Each row is a point on a landscape with many valleys, with its height.
A ball rolls from a point to the lowest of its 2 nearest points, and stops where none of them is lower. Distance is the straight distance between rows; heights are no part of it.
vela (h 3.59): [ -1  -1 -11   6   4 -25 -17   6  10  -9 -13 -14   4   2  -7  -9  -7   2
 -21  16   0  -4  -4   7   0  15  -8   4  -9   1  -1  -2   5  -1  -5  -7
  24   9  -1  11  -2  -3  14  11  17 -11 -13 -21   7   3  12  -2  -6 -18]
bevit (h 5.54): [  1  -5 -11  -3  -4 -23  -6 -11   9   9  -1  -7  -2   1  12  -7   5   7
  -3  11  15 -10  -1 -14  -5  -3 -23   0  -1 -18  -5   8 -24   1  13 -11
  16  -1   8 -11 -14  -7   5   5  15 -18   2   3  -8  12  -3  -3  16 -10]
fubor (h 4.88): [  5  16   0  -2   0  -3  27   4  -7   1  16   1 -11  14  -5 -21  -2  -7
  25 -11  11  18  -8  -6  17   3   7   9  -9   9 -11   4   6  28  -6   8
  -4  10  -6 -17   9   2  -4 -10   7   1 -29  -8  -3  -9   5  -6  -5  38]
daf (h 4.69): [ 4  2 -4  1 -3  7 -7  4  2 -7 -7  3  1 -1 -1  6 -6  1 -4  7  6 -5  8 -3
 -9 -3 -2  1  6 -7 -4 -5 -2 -8  7 -3  3 -2  4  1 -2  4 -3  6  9 -1 12 -4
  5  4 -1  6  1 -8]
Pesef (h 4.94): [ 12   2  -6   2   5   0   9   4   3  -5   4  -3 -15  -5   0 -11   5  -3
   6  12  10  -7  -6 -17  -3   0  -4   4   8 -14  -9  -5 -16   4   2   2
   4   7  -6 -11   0   8   5   9   3  -3   0  -5   8  -4  -8   5   8   2]
purif (h 4.63): [  2  -8 -21 -28 -15   9  -5  -6   7  -4   6   5  11  10   0  10   7  22
  -3  10   3 -10  -1  -1 -11   5  -6  10   3 -12  -2  -7 -15 -10  -6 -18
   2 -10   3  19  -5   4 -12 -11   5 -19  22  -8   7  14   4  10   1 -34]
dibag (h 3.50): [  1   3   7  -8   7   4   7  -7 -15  -2  -2  19 -10   6   0  11   2  -8
  -6  -5   2   4   6  -6  -4 -14   0 -13 -11  -5   8   5  18   2   8  17
   1  -2  13   0   3  19 -13 -20  -1   3   9  12   3  11   3  -8 -20   9]
Nuzib (h 2.22): [ -7   5  30   9  10   5  20   1 -19   8   5  10  -8  -4  10   8  11   1
   5   0  -7   5  12 -23  -4  -8   7  11  12  -6   1  -6  -1   2  -7   9
 -22  17   0  -3  10   7   5  12 -27   5  -1  10 -14  -6 -13 -10   2  23]
vugos (h 4.92): [ 11  -5  -2   3   3 -25   1   2  12   8  -1  -8  -2   9   1 -22  -6  -9
  -5  12  -8  -1   8  -2  17   6  -7   5  -5 -12   1   0  -6  10 -17   0
  26  16  -5 -13 -19   5   5  10   2   1 -14  -4  15   3  -8  -1  -2  18]
Rezar (h 7.51): [  8 -11   7  -2 -15  -8  -3  -6  10  13   9   7  -5   4  17  -2   0  -4
   4   5  -2   3  11  -6   9  -8  -8   0   1  -9   1   0 -22   8 -10  -4
   6  -2   5 -18 -19  11  -3   0  -2   4   2  11   1   6  -7  -1  11   7]
bobup (h 7.04): [  1  -5  12  -5 -19  23   3  19   6  11  -1   7  -6 -10  16  21   9   6
  -6   6  -7   2  -3 -14  -6   0  10  10  16   0   2 -10 -19   7  -7 -11
 -19   3   4  -8   0  -7   0   2 -22   3  14   6 -16   9  -3   4   3 -11]
nelu (h 1.81): [-10   5 -31   0   4  -2  24 -24   5  -3  16 -16   8 -15   6  14   4 -11
   0  -8 -12  -1 -14  -4   5   3  19  10   5 -11 -10   6  -4  -5  -1 -12
 -13 -19 -13  -9  -7 -12 -17  -8  -2  -7   4  -3   0 -12  10  -6  -2  -6]
zeku (h 6.92): [ -7 -11  22  -6 -10  25   3  13  -1   6   7  -2   5 -19  27  18   7   8
  -6  -3  -2  -7 -19   3  -3   5   8   9   8  10   2  -9  -9  -2  -9   1
 -15  12  -5  12  11 -17   7  16 -22   7  14 -10 -18  -6 -12   1   9 -10]
ruf (h 3.97): [  1  -8  14  -5  -9  10   1  11  13  -6   4  14  -8  -3  12  -7  -6 -11
   0   3  13  -3  -4  18  -6   4 -10   7 -15  22   9 -11  -9   0   1   8
   5  11   1  14  22  13  13   7   9  13   4  -3  -5  -7   7   8   7  -3]
Redu (h 6.03): [ -1   2 -23  -9  12   6  -7 -15  -1 -16  -2  -6  -7  -4  -4 -16   8   3
   0   2  19 -13 -20   4  -5  10 -12  -9 -13  -4  -4   8  -8  -2   7  -3
  12  -3   5  12  -1   5  12 -17  24 -10   8 -12   0  20   9  -2   6 -15]
komiv (h 3.70): [ -8 -12   2  -2  -4  12  -2  -1   3 -12  12  -5  -3  -8   4  -6  -6  -3
  -4   4  10  -8 -14  10 -16   2 -15   7 -16  11   2 -12 -13   1   2   4
   2   3 -16  17  23  -7  10  14  13   1   6 -17  -1 -12  10   1   4 -13]
kavep (h 1.83): [-15   2  -5  -7  10  23  28 -10 -13  -7  13  -8  -5 -23  17  16  13  -5
  -7  -7   2  -8 -28  -7  -3  -1  14   4  -1   1  -3  -5  -6   2  -1   2
 -18  -2 -17  10  15 -15  -2  -7 -18   5  18  -9 -18  -7   2  -8   0   0]
lif (h 5.60): [ -1  10   8  11  12 -28  14 -13 -10   1  -6  -3 -18   6   6 -19 -11  -3
  -1   7  16  -3  -2 -18  -4  -5 -15  -4  -1 -13   0   5  -8  15  11   4
  20  16  -8 -10   8  -1  -2   9  15 -13 -16   6   2  -4   0 -17   9  23]
gateg (h 4.64): [  9   5  -8   3   2  -7  16   3   5   6   8  -6  -8  10 -12 -15  -8 -14
   5  -1  -1  14  -1 -10  17   7   5  16 -12   0  -8   2  -6  21 -11  -2
  15  13  -2 -17  -5   0  -2   5  10   6 -29  -6   4  -2   4  -9   0  26]
deg (h 5.22): [  1  -5 -13 -12   0 -11 -13 -14   5  -7   3   2  13   9  -4   2   3  -2
 -11   5 -15   4   4  12   4  -8   0  -1 -19  -7   5   6  13  -1  -5  -9
  18  -9  11   7 -20  14 -13 -12   9  -1  -4  -2  12  12  15   1  -8 -19]
zore (h 3.82): [ -1  15 -10  17   1  -5 -27  14   9   7 -25   2   6  20 -16  -7  -1   8
  -6   9 -10   1  19 -15  17   3  10  -9  12 -10  -6   5  16  14   4 -22
   9  -4   9  -3 -17 -10  -8   1   2  17   7   5  12  12  -1   6  -4   2]
Modu (h 3.87): [ -1 -10   0 -19  -4  22  19   9  -6   3  13  12   0 -11  10  30  13  -5
 -16   4 -11   6   0  -4  -5  -3   8  10  -6   1  10  -6   5  -4   4  10
  -9  -5   0  11  18   7 -11   0 -19  -1  13  -3  -8   8  12   1 -17 -12]
Rulag (h 2.72): [ -4   2   3  11   0  -2 -29  -1  10   0 -12   7  -3   1  13  -1  -8  14
  -1   1  20  -4   7  20  -7   9 -14  -3   0  11   2  -2   8 -12  17  -3
   6   2   8  20   3 -19   3  14  22 -11   9  -8  -8   6  12  11  21 -26]
mevog (h 6.10): [ -8  -4  -6 -23 -23 -11   7 -15   4  17  14 -16  26  -7  20  17  15  23
   4  -5 -12  -3  -8  -7  -3 -23  -4   3  13 -11 -12   2 -18  -6 -13  -7
  -2 -14 -16  -2 -18 -15  -8   5 -10  -9   4   2 -12  -2  -5  -5  10 -14]
Reb (h 5.00): [  1  -8   0 -16 -15 -13  -4  -3  11   3   7   8   1  13   8   1 -13  -7
 -15  14 -16   8  16  12  -2  -9 -13   4 -14 -11   7  -5  -1   1 -11  -6
  18  -6   1  -3  -9  16 -16   3  13   2  -5  -4   6   7  21  -5  -1 -13]
Tiza (h 1.73): [ -4  -6   3   5  -6  24  -8   9  -1  -2  -3  14  -3 -14   1  22   4   3
   4 -11   4   5   6   9  -5  11  15  -1   6  12   9 -11  16  -9   7   4
 -20  -3  -1  17  12 -19  -7   3  -8   3  16   1 -12   7   4  15  -3 -28]
Rup (h 4.45): [ 12   3 -20 -13  -2  14 -13   4   5 -15  -7   7   5   2  -9   8   6  14
  -6  15   1 -10  10   0  -7   8   2   8   5  -7  -4  -8   1  -6   4 -14
  -1  -3   4  16  -8  12 -16  -9  10  -7  12 -10  13   9   5  19  -2 -25]
nidi (h 3.85): [ -7   3  13   2  13   1  14  -5 -23   0  -5  -2   1  -2  -2  17 -10  -2
  -9   1   5  -5  10  -6 -15 -20  -1  -3   3   1   0  -5  12 -17  15  15
 -10   0  -6  16  21   4   0   7  -7  -5  10   7  -4 -11   3  -8  -4  11]
vofen (h 7.39): [  4  -2  13  -5 -13  -3   4  -9  -1  10  15  16 -25  -2  32  -3   5  -2
   8  -4  10   1  -9  -7   8  -3  -8  -6   5  -8   0   3 -22  20 -11   2
  -9  10   4 -19  -1   9  -7   1   1   3  -6   9  -9   9  -4  -2  15  16]
raser (h 3.57): [ -9  -9   2  -3 -18   6   3   1   8  18  14   8   7   4   0  22   8  -4
   3  -6 -27   9  19  -9   4 -10  14   8  -4   0  -5   2   5   0   1 -11
  -9 -21   7  -4 -11 -11 -18   1 -14   4   3  14  -3   8   2  -4 -10  -6]
Tokin (h 4.01): [ -6  -9  13   4  -5   4   6   4   9  21  15   5   5   7 -13   9   1  -6
   9 -13 -28  16  27  -4  10   2   8  21  -9  -3  -3   7   1   0  -8  -8
  -9  -2  11 -16 -13  -1  -7   6 -12  12 -11  13   1  -7  -7  -8  -2  21]
sud (h 2.82): [-11  -2  26   6   3   3  17  -5 -16   6  14   0  -6  -3  19   2   2  -7
   0  -5  -1  -3  -4  -4  -2  -3   1  12   1   8   6  -8  -9   1  -5   9
 -13  11  -5  12  17  -5   6  19 -18   9  -9   1  -6 -11  -9  -7   6  21]
vego (h 5.34): [  3  13  17   0   8  13  12  14  -3   1  -3   5  -8   3 -21  -8  -4  -2
  14  -6   5  11   8   1   0   1  10  12 -10  12   6   0  17   4  -6  11
   0   9   3  -8   2  16   6  -7  -9   7  -9   3  11 -12  -7  -6 -16  33]
zage (h 2.90): [  2   0   1 -17   5  -1  21  -5 -14  -3   9  20 -13   9   4  10   4  -5
  -2   2  -9  -2  10  -9  -2 -11  -5  -5  -9 -21   1  -4  14   5  -3  16
  -3   1  -6  -3  11  26 -22  -7 -12  -3  -1   0  12  -4   6  -4 -18  15]
Komus (h 2.32): [ -1  10 -34   4  17  -2  16 -25  -4 -13   5 -10   5 -10  -8   1  -1 -10
   1 -11   7  -4 -15  -3   3   2  17  -6  -1  -8  -4  12   5  -3   5 -10
  -5 -18  -2  -5  -8  -9 -11 -29   6  -7  11   6   0   3  14  -2  -6  -1]
kol (h 1.20): [ -9   5 -16   0   1  13  31 -16  -4  -6  19 -16  -5 -17   5   4  10 -11
   2  -6  -7   0 -24  -4   4   3  17  10   3  -3 -14  -3  -5   4  -9   5
 -15  -6 -20  -7  13  -7  -6  -5 -14   3  -6  -9  -6 -14   4  -6   1  11]
vof (h 4.78): [ -3   0  -9  14   4 -10 -27   8  17   2 -12  -2  10   7 -16  -9  -5  -3
   1   0 -12  16   6  13  17   8  22  -1  -6  12   4   8  26   3 -11  -7
  10   1  17   5 -17 -10   3   5   3   6 -11  -1  12   3   2   4 -11 -11]
Rim (h 5.74): [  4   3 -16  11  11 -12 -13  -6   3  -2 -12 -18  -7  -7  -3 -18   9   3
  -1  -2  15 -14 -14 -14   0  15  -3  -7  10 -10  -7  14 -11   3  17 -11
  10   1  12 -11 -14 -15  20   1   9 -12  -3  -4  -3   4 -10   2   8  -8]
res (h 4.27): [  3  13  -6  11  12  -7 -13  12  -1  -2 -18 -17   9   2 -15  -6 -13   4
  -5   4   0  -4   8   1   7   5   9  -4  13   2  -4   0  17  -4   2  -2
  11   8   2  -6  -2  -3  10  11   4  -2 -10  -9  22  -9  -9  -4  -5  12]
dat (h 0.35): [ 12  13   5   2  -8  28  -3  33  13  -9 -16  17  -3  -1 -13   1  -5 -14
   4   2   4  10   5  -1   5  13   7   3   6  18  -6  -6   3   7  -1   3
 -15   8   2 -10  11  15  10  -3   3  14  -3  -6  -6   4  -1  15  -2   3]
pomu (h 6.37): [  4  -5  -1  -4  -2  13   6  -7  -9  -6  16   1  -9  -8   2  -9   9  -8
   6 -15   4   5 -18   4   6   0  -1 -13  -9   8   2   5  -4   6  -3  14
 -10  -7   5  -8   1   5   4 -21   1  11  -1   5 -10   8  -3   4  -5   0]
Zare (h 1.45): [ -2   5  16  14   9  14  17  11 -18   5  -6   2 -11  -4 -11   6  11  -3
  12  -9 -10  10  -1 -24  -5   1  14   6  17  -4  -5   0 -10   8   0  -2
 -30   9   4 -14   3  -4   1  -5 -19   6   2  18 -13  -5 -12 -12   1  19]
kemo (h 3.84): [ -2 -10   8   4  -1  -6  -6   6   2   6   2   6  24  -6  -3  16   5   5
  16  -7  -7  -2  15  20  -5  -7   1 -10   9  10   4  -5  20 -30   0  12
  -3  -5   0   7   0  -1   3   8 -12   8   5   4   0  -9 -18  11  -8 -11]
reso (h 5.38): [  9  -6 -22 -17 -11 -12   0 -11  14  11   9   6 -15   6  15 -13   7   8
   2  17   7 -14  -3 -16   9   2 -20   1   4 -28   0   8 -28   7  -1 -16
  22   3   4 -20 -20   8   2 -10  13 -13  -1  -1   3  17  -3  -1  11 -14]
miba (h 1.30): [ 12  23  -1   1   3  17   0  27   5 -12 -19  12 -15   1 -13 -19   1  -8
   9   5  20   3 -15 -14   3   9   4  -3  12   8 -11   7  -7  19  11   3
  -7   9   2 -16   2  14  18 -14  19   6  -2  -4  -8   6  -4   9   6  -1]
Dom (h 4.03): [ -6   3   9   3   6   4  -1  -9 -13  -9  -5   5  -8   6  -3  -1 -10  -5
  -9  -5  19   2  -4  16  -8 -11  -1  -9 -18  19  13   4  19   3   8  12
  12   2  10  11  10   9   1 -12  15   5   2   8   0   4  10  -8 -10   8]
vez (h 5.98): [  3  -5 -19 -15  -9 -30   7 -13   3   8  14 -21  27  -3   6   1   5   9
   3   2 -12  -7   1 -11  -2 -15 -16   2  10 -22 -10   4 -15 -10  -8  -4
   5  -9 -19  -2 -10   0  -7   7  -5 -13  -6  -2   2  -6  -2  -5   6  -6]
zir (h 4.19): [ 14  -1 -17 -28  -1  23  12   6  -2 -13   6  14  -1  -5  -4  16  12   5
  -8  15  -3  -5  -4 -11  -6   4   2   9   3  -8  -1  -5  -5  -2   2  -1
 -11   0  -2  12  10  19 -10 -12  -5  -2  17  -5   1   5   4  14 -15 -19]
Vano (h 5.64): [ -1   1 -13  -1  19 -15   2  -8  -5 -10  -1 -16  28   5 -20   8  -5   1
  -6  -2 -15  -9   7   9  -2 -14   7   0  -2  -6   0   7  26 -27   3   6
   4 -15 -10   9  -3   5  -6  -2 -12 -10   1   0  16 -17   1   1  -9   8]
Masi (h 3.15): [ -6  12   3  15   9 -13 -21   9   0  -3 -21 -10  -3   6   1   1 -22  16
 -19  10  15  -4  11  10 -12   1 -14  -6   5   5   0  -2  11  -7  20   3
  15   6   2  12  11 -10   6  16  23 -13  -3  -8   0  -1  13   4  11  -3]
fekog (h 4.66): [ -1  -8  16   2  -4 -18   1 -14   3  -1   7   4  -8   8  13 -21 -11  -9
   4  -2   6   4   0  21   5  -1 -17  -8 -20   9  15  -1   1   8 -12  12
  18  11  -1  -5   3  15   1  -1   9   6 -15   0   8  -1   1   0   2  14]
vot (h 4.53): [  1   8 -12   7  12  -1  -6   2   0  -7 -11 -15   8   2 -22  -7  -9  -7
  -9  -3   1   8  -4   8   5   0  19   4  -7   8   0   4  19   2   0  -2
  13  -4   7   3  -4   0   0  -2   9  -1  -7  -6  16  -1   8  -6 -10   3]
vap (h 7.14): [ 10  -4  19  -7 -25  13  -2  16  11  16   9  16 -14  -2  19  20   8  -7
  -1   1 -12  11  -8  -7   6   4  10  17  11   7   8  -5 -25  19 -16 -17
 -22   4   4 -18  -4  -1  -1  -7 -18  10   0  15 -22   8   2  -3   9   9]
gosa (h 3.56): [-13 -19  13 -10  -9  -1  -8 -12   4   2  22   6   2  -1  21  -4  -9   6
  -3   2   9  -3 -11  18 -14  -2 -28  -3 -22   6  12  -5 -16  -5  -3   4
   6   4 -10  19  13 -16   7  16  11  -4   9 -11 -10  -8   6 -11  12 -18]
Poki (h 2.24): [ -3  -7  12   9  -8   8 -18   4   7   0  -3  15  -5  -8  13   8   2   2
   4 -10  18   1   0  12  -9   9   2  -2   3  14  10  -4  -6  -3  14  -6
 -14  -1  12  14   3 -15   2   7   3   4  14   7 -17   9   3  13  16 -20]
risab (h 3.37): [  0  24 -31  13  13 -11 -23  -2   3  -7 -26  -9  -1   9 -17 -10  -1  10
 -11   3   3  -2   3 -15  13   7  26  -9  11 -10  -2  12  23  16  12 -19
   4 -10   6  11 -14 -22  -3  -9   5  -2   6  -1  12  14   7  -3  -4  -9]
Sugi (h 4.79): [  3 -13  -4 -21 -27   1  -9   1  18   4   5  12  12   7   7  11  -5  12
  -5  13 -11   2  12  18  -9  -2  -2  14  -6  -3   4 -12  -3 -11 -12 -10
   9  -7   4  14  -7   8  -7   2   6 -11  12  -9   4   6  17   4  -2 -37]
Fifar (h 4.39): [ -8  11  10   5  16  -2  -5 -11 -15  -5  -8 -10  -5   2  -8 -10 -14   5
  -6  -2  30 -10 -13   3 -10 -12  -1 -17  -8  11   5   8   9  -1  20  11
   9   2  -1  13  14  -4  15   1  17  -7   8   7   7  -8   1 -12   2  14]
sogig (h 5.42): [  1  -6 -14  -5  12 -19 -15 -10   0 -15  -1  -8  23   9 -17   8   3   7
  -9   7 -12  -3   0  20  -1   1   4  -1 -13  -1   2   3  28 -18  -5  -2
  13 -13  -2  20  -9   3  -6  -5   3 -13   4  -9  13  -6  12  10  -8 -26]
Mumeb (h 5.06): [  2   0  15   9   6  18  -4  19  -2  -3 -15   6   0   0 -27   0  -1  -1
  11 -13   0   8   5  12  -2   9  11  -9   1  14  10   0  21  -8   0  10
  -8  -1  10  -6   2   1  10 -10  -9  11  -1  13   1  -3 -12   1 -16  11]
til (h 2.19): [  0 -10   6 -17  -5 -16  10 -22 -15  -5  12   7   4   8  12   0   2   6
  -1   5  -7  -9  12   2  -4 -15 -21 -17  -3 -23   6   2   6  -7  -9  18
   2  -2 -10  -6   3  20 -20  -4  -9  -4   0  -1  11  -6  -5   2  -3  10]
funev (h 5.37): [ -4  17   7   8  17 -15  21  -6 -18   4  -4  -3 -12  13  -4  -7 -18  -6
   1  -1  10   6   8 -12  -9 -13   0   3  -3  -5  -3  -1   6  12   9   1
  11  11   1  -2   7   4 -10   4  12  -4 -12   7   5  -9  13 -28   1  30]
pud (h 2.20): [ -2  -6   0  13  -2  20  12  13  -8   1  -4  -8  -4  -8 -19   8  15  -5
  12  -8 -25   6  -6 -11   0   7  18   0  21  -1  -9  -5 -12   4  -2  -7
 -30 -12  -1 -15  -6 -16  -2  -6 -21   5   3  11 -12  -3 -10   2  -1   1]
gava (h 2.87): [  6  19 -27   6  25 -19   1 -15  -6 -13 -13 -12   9   5 -16  -5  -1   5
 -11   6   8  -8 -11 -14   1  -4  13 -15   9 -17  -2  16  14   0  11 -12
   8  -8   3   3 -12  -4  -4 -17   5 -10   9   8  14  -1   2  -6  -8   6]
Fam (h 4.55): [  3   0  10  22  -5   4 -15  12   3   3 -10  -9   8  -4  -5  -1  -5   1
  12 -13  -3   2   9   3   5  16   6   0  17   8  -3   0  -7  -2  -1  -8
 -14   2   8 -11  -5 -17   3  12  -3   3 -10   5   1  -7 -13   8  10   0]
lodu (h 5.82): [  4   0 -17  -3  12 -28   5  -5   1  -2   2 -23  29   1 -13  -2  -5  -1
  -1   4 -22  -7   9  -5   2  -7  -2   7   4 -17 -10   0   8 -17  -6   0
   6  -6 -19  -1  -1   2  -4  11  -7 -10 -14  -9  11 -19   0  -4  -1   8]
dubez (h 4.38): [  5   1  -1   6   0   3  10   0   1   4  12 -11  -1   0 -10   2  -6 -17
   6 -15  -8  17  -4  -5  10   7  13  17  -4  10  -5   6  -6   9  -6  -4
  -8  -3   8 -11  -5  -7  -6   2   2   8 -19   3   0  -2   2  -9   5  10]
ralaf (h 3.33): [ -8   4   8   3   2   6  13 -10 -13  -6  15  -3 -16  -1  11 -11  -5 -10
   4  -1  15  -2 -15  -5  -9  -4 -10   3 -12   7   4  -9 -15  17   7   6
  -1  12 -12  10  29  -3   6   8   6   1  -3  -1  -4 -11   9  -7  10  14]
resuk (h 4.80): [  0   5  11  22   3  22 -14  13 -10  -6 -14  -4   3  -1 -16  -1  -6   5
  11 -18   0   2   7  15   3  16  10 -15  19  14   4  -7  12  -8   6   1
 -20   7   2  -9   8 -16   9  -2  -6  -1  -5   7   8 -12 -17   8   2   4]
Suri (h 3.43): [ -1 -12  13  -5   1   3  12   4 -11   7   5   7   6  -4   5  20   4  -1
  -1   3 -10  -1  13   0  -9 -12  -3   2  -1   1   7  -9  11 -20   3  15
  -8  -2   0  11  10  10  -2   8 -20   3   7   4  -3  -4  -8  -3 -12   4]
Nuf (h 5.12): [  3  24   6   4  13   6  22   4 -11   0  -1  -8  -9   2 -15 -11  -6  -8
  12  -8  17  11  -7 -13  -2  -5  18  14  -6  10  -5   0   6  15   8   5
  -4  10  -4  -3  19   4   2  -8   6  -1 -14   5   3 -15   8 -23  -7  34]
tek (h 1.39): [ -1   5   5  11 -10  30  -5  26   1   0 -11  14  -4  -3  -8  23  -2  -5
   0  -9  -7  12  20   0  -1  12  15   3  10   8   0 -14  14   0   8  -1
 -23   0   7   1  13  -9 -10   3 -11   8   4   2  -5   3   4  13  -6  -6]
Kado (h 6.69): [  4 -19  27   6 -10   5  -1   9   8  12  11   1   3  -7   8  -2   7   6
  18  -6 -15   1  -4   9   5  10   3   1  15  10   5  -8 -17 -12 -17   4
 -15  -1  -2 -10  -6  -2   9   4 -26  14  -4  10  -9 -11 -27   7   5   2]
Vev (h 2.01): [  2  18  -4  12   1  22 -21  16   2 -11 -26   6  -9  -4 -15 -17   1   2
  -1  -5  17   3  -8   5  -1  15   6 -17  11  13   5   9   6  10  13   1
  -6   1  11  -5  -3   1  12 -13  12   2   2   2   1  15  -2   9   4  -9]
Meb (h 7.27): [  1  -1  22  -6 -14   7   3   0  -8  12  16  15 -24  -4  25  15   9  -7
   1 -12  -3   7 -19  -5  10   7  -2   1   5   7   7  11 -17  23 -17  -2
 -25   5   8 -14   3   1  -6 -12 -13  12 -13  13 -23  14   5  -2  10  15]
lifa (h 6.53): [  7 -18  14   8  -4  13  -1  -3  -3   5  13  -3   0  -8  -8  -8   9  -4
  16 -18 -16   8 -15  17   8  10   4 -10   2  13   4   3  -8  -7 -14   6
 -11 -12   5 -13 -14  -4   5 -16 -12  11  -4  14 -10  -1 -16   9 -10  -9]
bik (h 6.17): [ -1   4  -9  -4   0   8 -12 -13  -1  -8  -5   3  -8  -3   4 -22   9  -3
   0  -4  14   0 -16   8   5   6  -6 -15 -13   4   1  15  -7  10   4   0
   8  -3  15  -2 -15  15  10 -23  20   3   0   3  -6  26   0   2   7 -13]
Giri (h 5.17): [ 13   0 -15  -8   2 -21   3   0  16   4  -7  11 -11   7   4 -20   4  -1
  -6  28   1 -10   4 -15  11   6 -14  -2   1 -25   2   5 -18  14  -8  -5
  34  15 -13 -13 -17  15   4  -1  12  -5  -6  -3  15  11  -4   4   2   0]
tode (h 2.81): [ -9 -16   3 -18 -12 -20   0 -19 -11   3  14   2  20   4  13  14   0  12
  -5   1  -6  -1   7  11  -9 -22 -26 -14  -9 -14   4   2   4 -16  -5  10
   6 -13  -9   9   1   7 -18  -1  -2  -2   7   2  -4  -5   8  -1  -1 -10]
dipir (h 2.76): [-11   2   0   9  -4   7   6   3 -10   3  -6  -8  14  -7 -12  19  18   4
  11 -10 -23  -1  13 -10  -4   0  17  -5  22  -1  -7  -5   4  -8   8  -1
 -29 -19  -9   0  -4 -22  -7   1 -28  -2   8   9  -9  -4 -13   3  -4  -4]
Tar (h 3.94): [  4  10 -16  12   5 -23 -22  21  12   2 -28  -7   6   4  -1  -3  -7   8
 -24  14  -7  -7  16  -6  16  10 -12  -3  10  -7  -5   2   4   1   1  -5
  20  17   0  -8  -6  -8  14  11   7  -6 -12 -20  19  -2  -9   4  -7  -1]
Lobi (h 6.82): [  4 -10  10   3  -4  22   4   6   2   0  14  -9  -3 -18  15  -4   8   6
   5   0   4  -7 -20   3   0   7   4   4  11   4  -6  -9 -19  -8  -9  10
 -14   2 -10  -2   7  -7  13  11 -15   7   3  -8  -2 -11 -22  10  10  -5]
sopi (h 4.20): [  4  -3   2  10  -8  -2 -17  12  11   8 -12  -2  11  13 -17  -2   1   1
  12   0 -18   1  22 -11  10   2   4  -7  11  -4  -8   1   0   4  -3 -19
  -1  -6   8 -16 -24  -7  -2   2  -9  13   6  14   4   3 -10  10  -2   5]
vumad (h 4.96): [  2  -1   5  -6   4  -6   3  -4  -3  -4   2   3  -8  11  -6 -23  -3  -6
   5  -2   2   4  -6  16  13  -4  -6  -9 -19  14  11   3  14  10 -14  22
  20   5  -5 -10   1  24   4 -18   2  11 -17  -7  17  -1  -2   1 -13  25]
Dunul (h 3.16): [ -5   2  -7   3 -12   0   1   4   5  12   1  -7  21  -5  -5  22   7   5
  12 -10 -18   4  18  -7   0 -10  15   4  14   2 -14  -4  12 -11   4  -9
 -18 -23 -12  11  -9 -25 -19  14 -18  -3   2   0  -5  -6   2   8   2 -16]
mus (h 7.61): [  7 -10   7  -3 -17 -26  -6  -3  13  21   4  -3  19   6  10   4  -3   4
   9   0 -11   0  23  -5   7 -22 -16   3   1  -4  -4   2 -10  -5  -7  -5
   8  -4   3  -6 -21   3  -6  13  -7   2  -3  12  -5   0  -6   1   6   7]
bebi (h 5.90): [ -3  -2 -25   4  16   1  -4 -11   6 -10  -3 -13  -9  -8  -5 -14   9   2
  -1  -2  19 -20 -23  -3  -8  23 -12   2 -10  -6  -7   5 -16  -3  18  -6
   8  -3  -3   4  11 -16  19   3  23 -19   6 -19  -1   4   5  -4   5 -15]
mube (h 3.88): [-10   5 -17   2   6 -18 -31   0  12   1 -26   0  -5   5   1 -15   5  12
 -17  14  10 -15  -4   7  -4  21 -18  -1  -8  -2  -3   1  -2  -8   8 -10
  23  10  11  12  -3  -1  19   8  18 -20  -3 -25   1  19  10   3   2 -24]
zorov (h 4.32): [  4 -12  32   1  -4 -10   3  -2   7   2   1  19 -10   6  24   0 -15 -12
   1   0  10   8  10  17   0  -2 -12   0 -15  14  17  -3  -8  -3  -5   3
   6   7   9   7  12  16   1   6  -1  13  -3  11  -5  -3   2  -2   6  18]
palu (h 5.24): [  0  11  -8 -11   1   0  -5   8   3 -10  -6  11   3   8 -15 -19  -3  -5
  -6   7   1  11 -10  16  14  -2   3  -4 -15  19   6   7  16   9  -9  12
  15   0   4  -1  -7  30   8 -20   8  15 -11 -11   6  14  -3   2 -11   3]
mubol (h 3.24): [ -9 -20  13  -8  -4 -13  -6 -13   1   1  10   9  12   1  14   5  -7   7
  -1   4   7  -1   0  25 -13 -18 -25 -12 -17   3   7   0   1 -19  -1   7
  13  -4   0  19   3   0   0   3  11  -1  14   2 -10  -1   4  -2   5 -20]
mosuk (h 4.65): [ -5  -1   3   4  17  11  -2 -13 -13 -14   3 -11   0 -11  -5 -10  -6   5
   1  -5  17 -25 -17   5  -8 -11  -6 -15  -4   2  -2   4   0 -14  15  13
  -4   0 -14  14  18  -6  20   2   2  -5  17  -3   6 -16 -10   0   2   5]
birud (h 3.54): [ -5   5  11  10   8 -11   0   8 -11   1 -12  -8   1   8   1   5 -28   1
  -9   5   6   3  14   5 -18 -13 -12   3   5   5  -5  -7   3  -9  14   5
   6   0  -3  16  15  -6  -1  23  13  -6  -4   3  -4  -8  14  -5  10   8]

Where does a ball stop that starts at each point below?
Mumeb | kol
birud | dat
Redu | Zare
vez | Rup
Meb | Zare
zorov | til
Tokin | Zare
